A landscape with many valleys, sampled at points; each row gives a point and its height.
A ball rolls from a point to the lowest of its 2 nearest points, and stops where none of them is lower. Distance is the straight distance between rows; heights are no part of it.
J_158: [-46 -36  28  60 -21 -17 -16  54 -14  62  24  38 -11 -28 -62 -51  64 -28
   3  64]  height 528
J_403: [ 51  37 -24  -9  -3  -5  14  18  28 -12  34  24   0  32  21  27  13  40
  79 -14]  height 458
J_106: [-42 -37 -64  19 -24 -27  41 -21 -18  20   6 -18  36 -29  17 -61 -53  23
 -36  -8]  height 367
J_941: [ 16  21  24  30   8 -13  51  40 -36  60 -56  -9 -16  23 -25 -60  18  59
  11 -50]  height 140
J_856: [ 12   8  64 -10  -4 -24 -38  45  12 -13  27  70 -27   7 -27  17  13 -98
  78  39]  height 125
J_985: [  9 -13 -19  -6 -16   5 -22  -8  21 -15  53   0  15  37   6  -1 -12  56
  42 -11]  height 431
J_922: [ 25  63  48   1   3 -54  51  34 -25  -7 -92  50 -16 -32 -31  17  20   8
 -23 -11]  height 310
J_734: [ 29 -16  33  -9 -11 -26  -6  20 -18 -18 -56  27 -28  22 -28  15   3   9
  53  10]  height 151
J_516: [ 18  -9  41 -13   3  13 -61   1  59 -17 -44  15  18  45  -5  60  17  58
  60  36]  height 637
J_153: [ 37   3 -61 -11   0   1   8  -3   4  16   3 -39  15 -85  59  -2  -6 -80
 -35   7]  height 307
J_410: [ 24   2  40  37  14  18  -5  18 -24  35 -13  -9 -19  37  -6  15  12 -34
  64  38]  height 237
J_980: [ 35  13  11 -14  -5  13 -22  55  17 -35  49  36 -40  -2   2   9  26 -79
  82   8]  height 186
J_752: [ 27   8 -50  -5   2 -35  10 -37 -15 -44  18 -23   1 -48  32  12  -7 -57
 -27 -22]  height 269
J_534: [  4  -6  78 -19  23 -32 -30  -5 -23 -49 -96 -16  -4 -11 -52  40 -10   9
   4 -22]  height 598
J_300: [  3  24 -22  44  -8 -26  29 -66   8  14   7 -18  26  79  57  50   8  22
  22  47]  height 369
J_53: [-24  33  53  23  45 -24   5 -31  19   5 -30 -56  38  69 -20  29  11  47
 -12 -46]  height 297
J_187: [-12  -1  -7 -48  12  23 -18 -14  19 -18  55  -9  27   4   5  -5 -39  47
  -8 -45]  height 378
J_812: [ 22   7 -16   9  15  11 -16  28 -14  -5  13 -73   0 -23  21 -41  33   1
  13 -74]  height 405
J_634: [ 13 -19   7  43 -10  24 -19  -2 -37  11  14 -31 -24   9  10  -1  25   2
  34  -6]  height 296
J_112: [ 27  28  43  22  -5 -23  49  42 -39  51 -80  45 -21  -2 -26 -23  25  26
  12   4]  height 242
J_771: [-14 -13  20 -37   6 -22 -14 -62   9 -77 -24  34  27  10 -31  47 -35  40
 -20  40]  height 633
J_697: [-13 -35 -25 -13 -32  12  -2 -51  -8 -21 -14   9  35 -33   5  -1 -36  59
 -39  51]  height 457
J_408: [ 25  40  36  27  -1 -10  25 -51  26  45 -53 -11  30  69  24  21  34  64
   9  69]  height 364
J_407: [ -4  -2  62 -13  18  29 -71  -7  37 -30 -21 -10  18  19 -22  42  11  63
   0  -5]  height 636
J_995: [ 24   3 -68 -16   4 -11   4   9  27  32   1 -34  43 -92  44 -22 -19  -2
 -38  -6]  height 275
J_128: [ 15  39  24  37  29 -26   3 -11  -9 -18 -34 -37  10 -33 -23  15  31  18
 -45 -56]  height 535
J_816: [ -1  -3  54 -17  -8 -25  13  33  -8  -1 -25  56 -46  27 -38  13  -8 -64
  61  40]  height 49
J_623: [-20  -1  75   2  25 -13 -28  -6 -16 -42 -60 -28  18 -11 -51   8  -4  57
 -58 -29]  height 578
J_727: [ 29  24  -3  65  12  10  30 -23 -24  14 -17 -33  -9 -36  36  36  47 -65
 -31   1]  height 488
J_230: [-54  25  24 -24  49  48  -5 -42  30 -33  29 -32  10  61   4  47 -42  26
 -49 -53]  height 429
J_628: [-12 -12  -8  -8   8 -12 -14   3 -27 -46  69  21 -32   9  -9 -27  -3 -98
  35 -22]  height 419
J_908: [ 34   8  -5  -7 -20  33 -70 -25  71 -22   8  10  28  34  35  57  38  59
  20  37]  height 621
J_633: [-39  -7 -36 -27  21 -14  -6 -28  23  -1  21 -67  78 -56  24 -20 -57 -22
 -65 -13]  height 278
J_434: [ -9  -9 -44 -27  14 -36  -3 -29   2 -67  32 -47  20 -38  16 -20 -47 -30
 -29 -67]  height 211
J_165: [  7  61  44  19  34 -35  39  18  -3  26 -42 -27  24  43 -24 -13   0  52
  10 -69]  height 194
J_364: [  6 -26  51 -22   2 -19 -54 -29  -2 -75 -69  12   8  12 -18  36 -14  31
   5  38]  height 617
J_327: [ 32   8 -51 -18 -32  24 -23 -34  60   3  45  -5  54   0  75  68  36  44
   7  41]  height 607
J_226: [-22 -21  56 -27  18  39 -47  14  32  36 -33   0  17  31 -51  13 -17  90
 -11  17]  height 657
J_110: [-49 -45 -59  33 -22 -10  40 -32 -45  30  -2 -12 -11 -15  22 -33 -71 -40
 -45  26]  height 407
J_716: [-39 -50 -31 -50 -15  46 -34 -48  36  -9  27  24  31 -43  -4  18 -65  64
 -76  52]  height 479
J_581: [-10 -13 -41 -56   6  -6 -13   4  14  12 -19 -50  59 -82  37 -44 -24   0
 -88 -47]  height 235
J_418: [-39 -13 -21  -6  31  29 -19 -30  21  -1  30 -41  53  -5  17 -18 -48  22
 -55 -42]  height 326
J_575: [ 13  -6  16 -14 -20 -13   2 -10  15   2 -49  28 -12  13 -20 -14  -2  55
  17  60]  height 230
J_616: [-22  -9  -8  53  13   7  34 -44 -41  25  31 -47  -5   9  28  -7 -24 -60
   3   6]  height 450
J_521: [ 15  15  13  70  -2  -3  61   1 -25  22  -3  14 -16 -52  22 -10  14 -49
 -47  32]  height 464
J_83: [-23 -70 -36  -3 -21  36 -50  39 -49  12  38 -14 -49 -45 -29 -59  16 -69
 -20  -7]  height 360
J_279: [-13  27  15 -21  15  63   9 -58  67  -8   2  39  31  27  34  75 -12  38
 -87  37]  height 577
J_314: [-13 -27 -30 -64  -5  95 -14 -12  52  15  39  45  -7 -23 -31  29 -47  74
 -67  49]  height 503
J_473: [ 26  57  10  41   4 -23  59 -19   6  46 -12  -2   6  71  36  18  27  23
  28  34]  height 323
J_557: [ -2 -48 -88 -20 -26  20  -4   5 -20 -22  59   6 -43   2   4 -29 -14 -24
  38 -14]  height 521
J_703: [-63 -31  39 -19  -7 -31   8  41 -34  28  22  23 -45  85 -31 -58 -38 -61
  99  -9]  height 422
J_196: [-51 -25  10   1 -18  -2 -19  57 -23  11  30  58 -37  44 -39 -41   7 -54
  56 -16]  height 352
J_133: [ 41  22   0  35  14   9  17   6 -22  18 -27 -35   1 -60  18  -1  51   2
 -29 -23]  height 510
J_972: [ 28 -30 -61 -21 -11  22 -30  14   4 -29  51 -24  -8 -16  12 -11   2  25
  49 -34]  height 478
J_983: [  7  38  43  44   9   3  33  10 -20  71   8   8 -14  71  19  10  40 -26
  64  67]  height 279
J_448: [ 33  40  16 -13 -25 -43  28  14 -16 -48 -40  46 -14 -40  -8   3   6 -10
 -12 -22]  height 359
J_39: [-26 -15   3  22   3  -1  25 -70   4  21 -26   4  26  22   7  -2 -30  77
 -37  67]  height 430
J_831: [-67 -51 -27  25 -25   6 -15  43 -35  23  47  27 -34   1 -36 -64  14 -48
   7   7]  height 240
J_893: [ 14   3  23  -9  18 -21 -26 -14 -10 -44 -53 -19   4 -71 -39   8  -1   3
 -66 -31]  height 558
J_543: [ -2  45   9 -59   1  87  22 -19  63 -28  -3  44  -6  50  21  80 -11  40
 -58   2]  height 556
J_626: [ 19  -6  31  43  21  16 -27  34 -36  12 -37 -50 -20  16  -7 -13  28  -3
  10 -50]  height 350
J_44: [ 17 -23 -62   3  -2   2  -4  28  -7  19  19 -73   7 -56  44 -59   8  -2
 -31 -74]  height 445
J_177: [ 38 -15  -3  -8  -9  20 -41  55  -3  -9  12  27 -48   5 -18   8  31 -16
  90  27]  height 172
J_461: [  5   5  -6  47  -8  39  -5  37 -28  32  61 -14 -22  -2  -1 -21  30 -57
  34 -21]  height 356
J_760: [-45  33  56 -24  45   4 -13  -5  31  -6   5 -22  27  77 -22  20 -38  40
   4 -65]  height 370
J_211: [  8  25 -16 -13  -8  27  16 -40  69   6  33  29  57 -13  66  55  -2  44
 -47  48]  height 594
J_203: [ 23   3  -5  28 -16 -22  45 -65 -23  48 -48   0   5  47  19  -7   7  49
  -7  92]  height 397
J_935: [-25 -40 -72 -45 -13 -13   9   9 -35 -33  66  11 -30 -18  11 -46 -26 -84
  17 -42]  height 471
J_343: [ 11   8 -17 -58   4 104 -29  -9  59   4  33  21 -15   1  16  58 -13  53
 -59  18]  height 529
J_928: [ 53  64  10 -36   3 -31   4   4  53 -52 -10  33   7   8  22  45   7  12
  51 -19]  height 427
J_884: [-54 -46  77 -13 -12 -39 -11  53 -15  75 -14  37 -40  57 -46 -37   2 -47
  72  17]  height 465
J_475: [-20  -9 -29  59 -15 -11  71 -40 -56  28  -3  18  -4 -30   7 -21 -20 -41
 -54  47]  height 438
J_4: [-14   0 -20 -32  -9 -38  -5 -20 -13 -82  15   0 -11   7 -30  -6 -24 -24
   1 -53]  height 293
J_938: [  3  -9   2 -33 -22 -23 -10  20 -40 -66   2  36 -40   3 -30   7 -13 -61
  40 -22]  height 362
J_599: [ -33   -6 -114  -17  -21  -19   37   24    4   30    2  -29   55  -64
   24  -46  -40   23  -40  -11]  height 322
J_221: [ 70  53 -13 -25  -1 -26   7   8  19 -54   0  25 -16 -50  10   7  37 -18
  17 -45]  height 395
J_801: [ 12  -2 -53  10 -10  -3  50  41 -25  15  15 -25 -18 -54  22 -68  21 -43
 -35 -77]  height 470
J_223: [ -5  27 -11  67  26  -6  50 -52 -11  19  21 -42   1  50  42  32  19 -44
  18  19]  height 414
J_764: [-61 -14  68  26  -9 -38 -35  75   2  61  -8  37 -12  14 -59 -48  36 -34
  36  42]  height 497
J_802: [ 31 -32 -13   1 -19   9   6  74   8  43  -1  37 -62   5 -68   5  38   1
  80  50]  height 258
J_992: [ -2 -21 -18   8  -6   5 -10  44 -38   6  36   5 -29 -66  13 -60  43 -80
 -50 -33]  height 428

Where does a ball stop that starts at each point below?
J_557 => J_434
J_327 => J_473
J_403 => J_941
J_716 => J_473
J_972 => J_581
J_771 => J_473
